A landscape with many peaks, sampled at points; each row gives a point and its height.
A climber steps from a point to whichever of its 4 nearest points has the largest rise for the distance, and stops where none of them is higher. Distance is the straight distance between rows; heights are no part of it.
gipe: [121 104 135 175 143 143 186 146 119 139 129 151 169  95 179  91]  h=53.0
Mafef: [135  96 140 177 160 118 170 153 107 134 129 152 130  80 143 111]  h=71.2
sut: [ 99 161 152 138 186  76  79 132 141 111 132 106 113 138 124 129]  h=54.1
Kedeb: [132 184 156 117 148 118  75 129 150 153 147  88 106 152 111 132]  h=75.2
numav: [138  67  68 143 115 138 172 133  94 113  96 171 133  71 111 128]  h=60.2
vukiv: [110 100 120 147 160 104 143 119 103 108 119 152 123 105 138 126]  h=79.8
dalod: [105  95  95  84  79 114 107 132 114  99  92 160  99 140 121 149]  h=44.7
finob: [145 104  78  71  20 179 127 130 139 134 101 133 128 143 103 150]  h=44.0
danor: [145  74  97 167 131 137 181 162 107 136 105 161 128  70 131 118]  h=65.5
vaka: [106 140 138 102 134  94  83 138 143 113 113 135  84 159 112 145]  h=35.0
Tos: [100 159 166 180 144 138 179 131 141 144 135 132 203 125 194  87]  h=57.7
kel: [117 120 147 172 201  76 127 131 104 105 141 140 116 112 131 119]  h=73.6
roz: [114 126 157 179 183 108 162 137 118 127 141 133 156 114 167  96]  h=72.8
keren: [152 144 127 101 105 181 115  97 132 150 171  98 134 192 112 134]  h=31.8
tapi: [ 90 146 130 120 134 113 133 118 133 115 109 108 137 119 141 143]  h=65.2
kebo: [141 116 116  84  61 135 110 143 155 115 121 153  90 162 104 161]  h=44.1
fiku: [179 143 134 106 102 130  98 113 146 121 179 131  94 191  70 157]  h=87.8
Tege: [140 101 149 177 139 139 174 169 121 172 104 157 149  58 174  67]  h=49.0
Lefud: [100 158 169 185 194  89 146 128 148 126 149 129 171 125 168  90]  h=70.5
bet: [139  87 115 145 160  69 134 143  93 108 115 186  79  70  88 139]  h=72.3
detum: [100 169 159 155 155 122 157 111 147 121 132 100 188 107 166 116]  h=64.5
novid: [104 164 146 123 163 106 100 120 136 124 121  99 127 133 134 132]  h=56.3
leval: [111 182 157 130 167 105 102 124 151 139 124  76 145 123 140 119]  h=55.0
Soz: [119  89  50  69  27 173 132 137 129 111  68 150 137 129 110 140]  h=29.2
komu: [108 150 118 114 105 154 157 106 145 130 101  89 178 102 155 133]  h=2.4
Dusol: [144  90 137 175 152  70 155 187 128 126 108 180  76  55 102 146]  h=81.5
sen: [153 127  96  77  47 209 131 114 123 154 121 104 137 150 115 144]  h=84.8
Dun: [112 178 144 113 139 131 114 109 145 142 123  80 146 125 140 132]  h=51.1
bal: [162 163 130 113 143 143  78  93 130 108 224 110 122 222  87 145]  h=38.5
Nupiz: [119  99 126  92  95  94  94 147 142  92 109 167  78 168 110 148]  h=39.7
bug: [152  88 130 173 162  90 161 156 109 130 123 165  97  66 107 128]  h=75.3
tugo: [170 136 128  94  82 157 113 110 139 134 167 115 103 178  88 150]  h=66.6
lilif: [156 162 134 113 141 168  93 108 140 144 184  92 122 195 107 129]  h=42.5
kul: [113 125  78  84  63 173 137 126 129 133  85 108 152 111 129 141]  h=47.7
mifo: [ 95 127 125 119 146 103 117 123 116 112 107 129 119 126 134 141]  h=74.2
Bol: [122 114 155 191 142 147 165 146 117 170 123 164 174  89 203  59]  h=37.6
tipug: [143 151 138 108 105 136  90 125 143 145 143 111  99 167 101 146]  h=73.1
mipo: [ 98 127 139 156 136 148 182 131 140 125 125 122 201 109 180 108]  h=36.3
tafup: [137  82 107 137 146  92 140 125  87 105 113 172 101  88 106 138]  h=75.7
Kavu: [155 143 115  95  88 199 117 100 123 167 144  76 141 162 130 125]  h=89.3
ser: [ 94 114 104 105 118 127 135 121 113 107 100 135 142 113 137 144]  h=65.9
zez: [142 143 114  92  93 216 132  78 119 165 145  63 170 174 160 111]  h=36.2
Zat: [122 151 120 100 102 158 111 111 136 152 114  90 136 132 130 137]  h=34.6
bana: [132 151 129  93  99 149 108 120 148 143 126 114 103 159 110 146]  h=63.7
dos: [118 101 129 148 178  81 121 121  97 103 131 155  99 104 114 131]  h=76.2
Kono: [183 114 124  77  59 111 111 129 162  84 155 145  90 177  65 165]  h=33.3
nufa: [144 160 148 116 129 119  82 135 154 137 155 116  90 174  88 148]  h=79.3
Kudo: [122  84 111 107 127  73  94 124  97  88 106 180  69 130 112 138]  h=32.4
rul: [149 162 140  95 116 179 106  96 131 162 140  68 150 148 136 117]  h=35.9
mafin: [100 114 114 148 137 135 162 122 111 111 116 126 166 107 151 124]  h=44.3
zazi: [118 125 111  85  78 146 110 131 139 131 102 124 108 144 121 154]  h=51.7
Vider: [122 109 150 177 189  93 145 132 106 116 139 141 136 111 146 112]  h=75.6
Puru: [103 192 162 158 208  74  90 127 152 117 146  97 154 124 146 112]  h=54.2
lut: [173 146 121  99 108 169 107  94 130 134 182 115 119 201  94 142]  h=58.4
vesin: [130 129 169 196 206  93 149 145 117 134 155 142 138 101 157  86]  h=72.7
mip: [131  82 117 170 121 123 172 203 131 150  83 170 114  43 135 107]  h=60.1

For each start below, name the point where the climber stops.
Dun -> vukiv
komu -> vukiv
zazi -> fiku
danor -> Dusol
lilif -> fiku
Kudo -> vukiv
vaka -> fiku
